Points, in no order, along strands that fork, close into loops and pass close to each other.
In the rows, 128 means zero.
Two points are linked if the straight distance between their rows is under 90.1. Some points are linked to none.
(712): [114 135 140 187 112 141 119 160 131 119 168 160 101 101 113 125 164 164
 125 109]
(808): [127  91 142 124 131 139 161 135 106 129 131  56 149 122 155  67  85 203
 133  65]
(114): [164 144 146 136 146 105 143 123 163 132 110 121 132 152 138 117 104  66
 106 151]
(479): [127  99 140  80 162 137 177  79  96 160 135  82 180 148 144  56  63 145
 110 116]
(446): [118 139  78 113  92 218  80 178 178  94 156 176  95 102  47 180 193 157
 152 164]
(914): [111 138 141 149 114 119 130 155  91 139 113  98  98 111 130 108 156 165
 156  50]
(748): [141 151 107 163  84 121 108 136 177 112 127 150 113  92 100 140 168 121
 143 138]
(8): [144 131  91  90 103 204  68 164 163  94 132 157 115 104  71 191 199 125
 131 181]
(475): [161 124 110 115 122 146  73 116 157  98 126 167 141 142  97 192 140  89
 108 197]
(1023): [116 162 137 153 117 107 139 132 115 129 168 109 147 125 145 115 115 121
 120  89]
(1016): [115 135 137 165  80 110 140 179 104  77 137 172  54 111 104 163 192 238
 170  83]
(236): [118 124 163 156 129 147 102 151 153 127 187 167 102 120 101 145 161 141
 134 131]
(138): [136 134 162  55 169 121 179  83 118 145  77 124 171 163 199  82  62  96
  89 143]
(131): [141 116 157 113 151 107 167  76 154 139 115 122 179 179 152  73  56  86
 108 143]
(233): [106 137 103 158  83 147 123 141 109 118 182 166  85 117  86 171 202 193
 155 116]
(577): [119 111 119 107 134 106 161 108  99 156 138  53 159 152 151 103  95 153
 145  98]
(400): [118 137 117 138  91 187  74 163 165 103 155 182 105  82  69 152 182 147
 154 159]
(501): [154 118 157 124 118 117 125  91 135 149 108 107 157 143 152  96  72 112
 142 109]
(426): [107 125 156 148 120 122 161 155 111 129 111  80 119 101 152  79 116 191
 135  52]
(819): [125 128 123 132 128 171  93 142 123 121 146 187  99  84 112 165 175 125
 105 153]
(170): [102 135 119 156 106 107 149 112 153 146 141 127 112  94 139 142 172 138
 129 125]
(1021): [157 139 114 117 177 117 150 114 112 147 103 111 157 183 174  87  73  99
  70 161]
(337): [122 114 126 127 159 156 100 135 142 137 148 188 113 141 125 158 116  95
 102 168]
(658): [103 109 130 122 132  94 129 127 115 111 147 121 127  91 122 160 126 147
 152  90]
(570): [122 124 138 159 115  87 144 151  95  78 144 118 111 103 133 134 166 213
 151  67]
(378): [118 101 143 145 164 115  92 150 164 138 117 122 120 145 143 119 124 105
 126 143]
(199): [145 144 124 144 120 108 112 113 159 125 126 142 147 147 115 137 116  82
 115 142]
(552): [ 95 134 122 143 103 147 124 153  95 135 170 135  86 140 105 165 187 151
 154 118]
(121): [138 130 148 116 132 133 186 102 126 170 115  92 153 114 184  72  74 121
 100 131]
(905): [121 100 136 141 128 131 130 134 109 143  88  91 110 122 134 109  88 118
 130 122]
(582): [107 145 100 101 139 120  96 126 126 125 147 154 133 128 105 173 151  89
 132 138]
(622): [128 125 142 130 144 126  91 127 127 170 109 120 125 172 146  90 121 115
 151 143]
(256): [123 108 140 115 150 142 171 108 108 147 124  69 173 107 153  39  76 173
 120  93]
(216): [112 113 139 127 141 116 199 140 117 141 162  79 120 129 128 101 119 157
 153  61]
(470): [ 96 150 112 137  83 157 115 137 127 160 160 150  90 128  96 169 162 111
 148 144]
(528): [122 137 116 130 136 131 108 145 113 126 126 138  98  95 105 130 190 121
 152 125]
(874): [120 120 116 158 124  98 119 143  97  85 141 107 122  90 107 165 152 178
 148  84]
(416): [116 109 118 118 146 114 153 126 132 112 103  86 165 106 164 123  81 119
  95 100]
(399): [127 124 114 144  91 130 108 178 164  77 161 141  82 110  73 175 208 182
 162 146]
(104): [125 132 150 116 159 124 110 100 104 132  83 137 159 140 157  98  90  96
  97 147]
(757): [109 135 143 143 142 116 173 166 129 126 157  97  93 121 125 124 135 149
 168  92]
(498): [115 141 138 115 138 120 148 145 120 116  96  77 162  93 168  89  69 138
 120  81]
(745): [151 127 116 152 141 122 108 138 124 139 145 156 119  97 116 135 101 112
 153 172]
(348): [127 143  99 138  57 170 120 181 168  56 159 192  82  93  39 178 221 207
 174 129]
(106): [148 140 118 107 145 127 123  86 124 154  79 166 126 161 144 138 135  64
 118 193]
(761): [128 112 136 136 150 117 114 138 105 152 112 113 102 102 142 111 175 140
 136 119]
(125): [138 148 134 126 142 108 122 126 115 142  95 102 136 123 149  96 168 102
 116 113]
(701): [112 111 116 152 164 113 116 143 155 122 117 125 119 115 107 116 127 119
 148 123]
(523): [126 123 102 136 149 100 148 118  86 150 137  87 134 131 131 118 126 142
 147 114]
(160): [140 122 134  51 171 129 191  97 104 142  86  81 175 183 172  71  66  98
  78 130]
(359): [148 159 169  83 170 123 166  80 121 153  87 157 146 176 174  77  78  69
 101 156]
(18): [151 119 114 130  84 151 104 151 152  88 178 136  99 115  75 195 184 134
 145 155]
(1022): [126 130 137 146  90 140  75 167 126  96 142 170  91 101 110 182 176 182
 168  80]
(1002): [160 128 102 114 101 151 104 140 141 120 145 139 108 113  92 193 169  99
 148 166]
(360): [116 135 103 155  90 146 118 174 107  84 159 189  70 106  71 164 208 218
 165 101]
(954): [156 115 119 122 146 120  81 111 125 114 119 151 145 148 119 169 155  84
  87 184]
(181): [151 121 152 123 129 102 137  86 129 141 114 107 167 185 140 117  56  91
 111 135]
(146): [165 128 135 152 129 112 128 117 128 142 132 123 143 116 134 111  65 111
 145 144]
(590): [135 127 139 107 147 100 178  72 155 126  78 132 161 195 169  89  40  91
  81 184]
(632): [162 112 113  52 153 148 200 123 129 139 115  43 185 139 175  48  70 163
  83  73]
(641): [120 115 134 127 107 140  73  98 170 158 127 158 122 140 133 145 152 104
 133 165]
(139): [137 104 127 127 154 134  68 117 109 125 103 143 130 132 118 142 153  99
 112 138]
(409): [146 134 164  80 158 125 174  68 122 132  59 146 159 217 160  71  18  98
  92 190]
(369): [115 133 129  86 149 123 177  95 122 165  89  69 157 187 168  74  93  92
  98 122]
(382): [107 138 145 148 114 113 165 130 105 130 163  74 166 115 149  97  95 162
 103  76]
(1028): [145 131 128 171  92 122 108 135 126 130 112 109 106 111 108 123 157 149
 157  83]
(154): [129 137 141 147 120  96  96 126 137 104 156 117 152 138  96 139 143 114
 136 122]
(166): [134 123 142 148 110 137  90 107 137 173 126 122 117 152 139 113 155 132
 131 147]
(909): [147 108 117 147 138 111  98 152 155 110 147 140 106 107  99 145 131 121
 171 155]
(284): [119 138 139 165 138 134 118 152 121 126 154 134 128 124 142 115 131 145
 120  89]
(555): [102 128  97 139 141 147 112 143 114 115 147 181 110  75 105 158 177 142
 140 123]
(192): [121 120 132 113 161  98 178 123 141 119 136  85 168 132 141  93  74 104
 106 106]
(855): [105 111 125 132 136 126 116 126 111 134 140 147 123  95 145 172 108 125
 122 116]
(816): [158 162 119 142 146 103 156 120 129 142 113 116 164 154 152 101 108  75
  84 135]
(616): [128 137 137 155  87 112 132 167 114  98 149 153  85  92 137 159 172 203
 163  68]
(538): [112 126 136 118 146 113 137  78 123 142  87 155 152 192 153 121  72  83
  75 200]
(438): [121 149  73 111  72 188 108 182 165  78 159 164  89  91  46 199 210 189
 169 151]
(405): [114 122 142 158 115 111 143 186 125 103 139 111  78 107  88 141 149 163
 189 100]
(673): [115 130 133 147 115 102 100 117 137 113 170 140 143 129  96 117 161 144
 170  89]
(238): [118 136 153 148 119 123 166 134  91 112 119  74 150  87 136 104 107 155
 127  66]
(847): [ 94 130 123 145 108 138 113 105 122 158 115 150 127 126 136 127  94 107
 115 168]
(147): [151 128 124  87 158 128 102  83 115 132  72 199 120 196 140 161 111  61
 107 200]
(911): [109 110 118 108 144 118 119 107 100 140 107 125 142 136 133 170  88  88
 111 121]
(698): [129 122 132 112 159 115 159 118 102 162 134 110 136 136 165 119 111 111
 125 136]
(253): [127 120 131 155 107 110 125 169 150  87 162 126  89  94 103 161 162 153
 175 131]
(715): [149 142  91 171  84 147  91 146 145  95 129 155 108  87  84 162 206 149
 128 119]
(569): [ 88 122 131 160 121 119 130 100 135 146 125 124 157 133 138  96  94 109
  91 137]
(264): [102 118 127  89 142 128 172 118 117 155 109  42 168 161 173  76  93 140
 105  87]
(852): [170 112 102  99 103 180  69 142 184 104 136 167 113 121  88 199 174 103
 122 183]
(101): [159 155 130 137 117 128 102 130 181 123 123 159 129 116 115 144 145  79
 148 132]
(752): [143 121 117 107 162 119 134  95 102 173 108 146 127 134 145 129 133  83
 136 155]
(431): [100 128 131 113 129 115 129 103 114 151 121 144 141 158 140 134  75  85
 107 195]
(393): [117 143 126 150 111 151  96 147 116 138 126 159 110  93 143 169 134 122
 109 141]
(261): [158 118 117  45 158 147 198 101 118 162  91  46 177 172 195  58  58 145
  80 115]
(806): [143 157 160  80 162 111 147  94 132 147 117 165 149 175 173 137 101  68
 102 160]

A piece is all that can be reached along the links. How many separate loops has the piece of each point below (a circle has one, a figure eight two, a Y none), and how many tips (points with one link)?
(181) | loops 0, tips 7
(233) | loops 0, tips 4
(748) | loops 0, tips 3
(264) | loops 0, tips 3
(1023) | loops 0, tips 4

A tip is a point with one link. Name the tips that can be reached along the links from each point below, in the order of the rows.
(523) | (632), (147), (806)
(914) | (479), (236), (1028), (192)
(360) | (470), (125), (1022), (911)
(114) | (1021), (673), (715)
